The views of a scene show one set of named points, each view turned or mirrored, and shifted as a whole, with a little noise and some points left out.
In the rows, 128 means zero.

Scene 1
View 1
q547: [156  98 184 103 181  61  27 137 129  78 167 154 135 149 135 113 117 136
 189  83 142]
q825: [ 84 185 167 132 124 109  87 147 102 141  80 162 151 106 145 133 109 135
 123 115 119]
q735: [ 77 142 171 126  61 104  71 140 125 147 130 156 194  93 127 102 130 150
 131 157 116]
q401: [175  89 165 137 121  58  24 123 144  76 200 168 163 122 140 107 158 162
 178 128 146]
q176: [124 136 171 123 138  78  68 140 116  92 132 158 141 128 131 108 134 145
 159  99 124]
q844: [120 179 162 151 142  94  76 145  97 117  94 185 129 122 148 134 125 144
 131 109 126]
q84: [191 162 151 170 150  64  69 122 107  70 143 194 111 136 158 124 161 163
 153 105 140]
q822: [198 168 152 174 153  85  31 102 130 120 156 186 148 109 199 173 126 157
 141 129 170]
q383: [133 146 179 133 164  90  39 146 109 120 125 186 137 138 148 133 108 138
 153 110 140]
q942: [134 132 142 156 145  74  61 158 124  82  95 199 139  88 142 153 159 148
 129  93 128]
q333: [ 75 189 166 119 138 109  96 142 108 142  62 142 153  96 148 146  97 125
 120  95 116]
q623: [109 205 188 141 159 110  65 151  69 156  94 198 110 164 152 123  85 136
 138 128 132]
q214: [146 144 149 176  46  97  39 120 135 143 170 194 197  81 161 123 161 179
 127 190 143]
q997: [ 62 189 194 101 115 120  85 133  98 173 102 130 166 130 141 106  70 129
 137 131 118]
q696: [111 157 168 136 142  91  69 152 105 115  98 176 137 119 140 130 121 138
 138 105 123]
q115: [138 128 176 109 162  77  53 123 131  97 147 137 153 126 145 123 113 135
 170  90 137]
q650: [108 105 181 108 111  92  26 134 148 137 160 144 198  99 142 125 109 139
 157 136 141]
q549: [106 152 178 132  97  97  65 139 107 133 135 166 162 126 133 100 121 150
 145 143 123]
q999: [103 160 171 137 126  92  72 159  94 120 103 187 135 132 127 108 127 145
 140 120 119]
View 2
q84: [105 154 132 118 108  42 174  93 150 142  92  90 119 155  48  95 141 164
 120 152 128]
q735: [133 112 192 119 124 180 101 160 151 171  86 106 157 109 114 113 134 107
 123 148 140]
q115: [155 135 114 102 138 109 110 126 139 129  89 129 103 156  85  95 151 169
 127 112 114]
q696: [128 133 154 103 125 107 141 127 140 123 109  90 120 135 109 132 118 136
 129 116 106]
q942: [106 171 170  85 113  98 160 132 110 132  81  76 111 157  84 133 122 157
 118 145  94]
q623: [122 114 132 117 126  74 143 112 174  87 155  93 144 118 138 134  98  93
 131  97 124]
q401: [124 164 118 109 110 103 115 139 127 174  53 136 134 182  45  46 155 170
 129 153 162]
q214: [ 93 147 193 124  99 131 108 152 156 164  65 112 181 121  81  96 155 105
  92 218 153]
q176: [142 131 137 109 128 113 136 125 139 150  93 103 112 148  83 102 132 158
 139 109 121]
q844: [118 132 159 108 123  90 152 115 151 117 115  84 123 124 106 137 121 128
 121 126 103]
q333: [147 108 176 100 147 139 124 124 153 101 121  89 106 101 138 174 132 127
 112 114  72]
q549: [131 116 158 122 124 137 117 140 158 152 102 107 148 122 105 103 129 117
 129 129 142]
q650: [150 139 135  98 135 158  62 165 139 131  75 150 138 147 112  90 155 135
 111 143 133]
View 3
q176: [128 117 122 123 144 144 150 111 112  94  64 109 119 141 147 114 124 124
 111 116  79]
q623: [124  71 167 134 106 132 150  96  81  57  81  98 188 127 144 142  96 126
 105  56 141]
q735: [ 76  76 132  82 148 167 122 113 106 100  88 155 106 165 108  89 109 185
 117 129 134]
q84: [112 180 116 124 102 120 172 101 109  83  86  51 134 174 162 115 111 100
  83 107  80]
q115: [147 117 123 133 133 154 158 101 112 114  64  94  93 120 147 102 154 124
 120  99  84]
q333: [125  69 159 144 155 185 116  78 124  65  76 134 135 149  99 143 111 100
 127  92 155]
q844: [113 112 142 132 127 142 138  89 108  69  75  98 153 162 133 136 103 107
 105  98 127]
q825: [111  76 151 129 144 165 124  86 110  70  77 128 143 157 110 132 103 119
 118  95 148]
q549: [ 97  89 137  98 129 149 143 115  99  91  88 129 126 149 133  98 110 164
 107 106 113]
q214: [ 47 136 117  72 101 144 133 101 103 112 109 102  95 206 120  71 111 192
 101 133 159]
q696: [121 105 135 128 136 140 136  90 107  81  61 106 143 150 135 130 112 117
 113 104 118]
q997: [122  31 170 120 141 190 134 105 102  73 101 155 133 116 107 115 113 150
 125  70 140]
q822: [105 168 126 131  69 134 164  72 105 109  96  25  98 170 147  94 146 121
 103  82 159]
q401: [108 163  90  95 113 119 170 117 100 142  66  76  74 150 170  68 152 166
 106 134  63]
q547: [158 131 107 132 126 126 173 110 101 129  41  83  97 104 179  99 161 128
 120 106  51]
q383: [130 106 132 130 114 127 151  91  92 101  54  84 137 130 156 120 131 127
 115  89 118]
q999: [110  93 136 115 140 136 139 104  99  75  65 122 156 151 140 128  97 130
 105 105 108]
View 4
q401: [121 119 107 184  95 177 129 170  64 105 138 187 136 162 142 109 132  89
 139 187 183]
q822: [ 79 118 131 128 107 178 132  84  69 143 164 138 143 129 131  52  75  68
 166 209 159]
q735: [135 114  68 104  31 155  99 130 121 117 139 128  88 120 117  93 137 139
 113  97 176]
q333: [149 126 108  88  57 116 128  89 124 184 138  81 126  95 124  76 105 141
 142  97  97]
q942: [ 96 113 124 149  89 122 143 119  67 186 130 113 160 145 123  58 149 143
 142 148 154]
q115: [156 132 113 157  93 144 137 140  95 141 138 146 145 131 143 111 108  97
 155 160 113]
q84: [ 85 108 158 147 137 159 138 120  51 175 135 168 159 137 142  73 117  83
 120 158 153]
q383: [119 147 112 156 106 131 141 116 115 155 150 122 163 114 126  88 100  93
 132 142 140]
q547: [156 146 118 199 121 137 151 167  90 130 139 161 170 139 146 129 114  83
 147 172 122]
q214: [ 75  95  83 104  47 194  95 109  83 108 155 145  86 141 117  59 126 115
 119 146 222]
q999: [119 129 110 128  93 123 127 123 114 167 136 124 145 110 119  91 125 120
 100  94 150]
q650: [149 137  65 153  44 156 121 143 122  95 152 130 112 132 126 106 112 115
 155 158 159]
q825: [129 125 105  96  68 125 123  94 122 173 140  96 127  99 117  77 110 131
 124  95 127]
q844: [108 124 126 118  97 128 130 101 100 182 138 114 149 110 125  74 112 114
 119 113 138]
q997: [167 140  85  88  57 132 110 104 158 140 148 104 105  78 122 109  84 110
 114  73 112]
q623: [109 153 122 116 118 122 132  87 142 175 157 104 161  76 115  81  77  79
  92  88 136]
q696: [130 129 112 129  85 120 136 115 105 172 136 109 146 115 125  84 122 128
 130 119 128]
q549: [128 124  94 121  70 152 113 127 118 133 142 138 115 113 124  98 117 108
 106 105 162]
q176: [141 123 118 150  97 136 132 142  92 156 131 147 141 127 136 105 128 112
 124 126 132]

Which points are out of place in each view (at most two, in the order of its rows)? Write - if all are in place.
view 1 | q214
view 2 | q650
view 3 | -
view 4 | q696
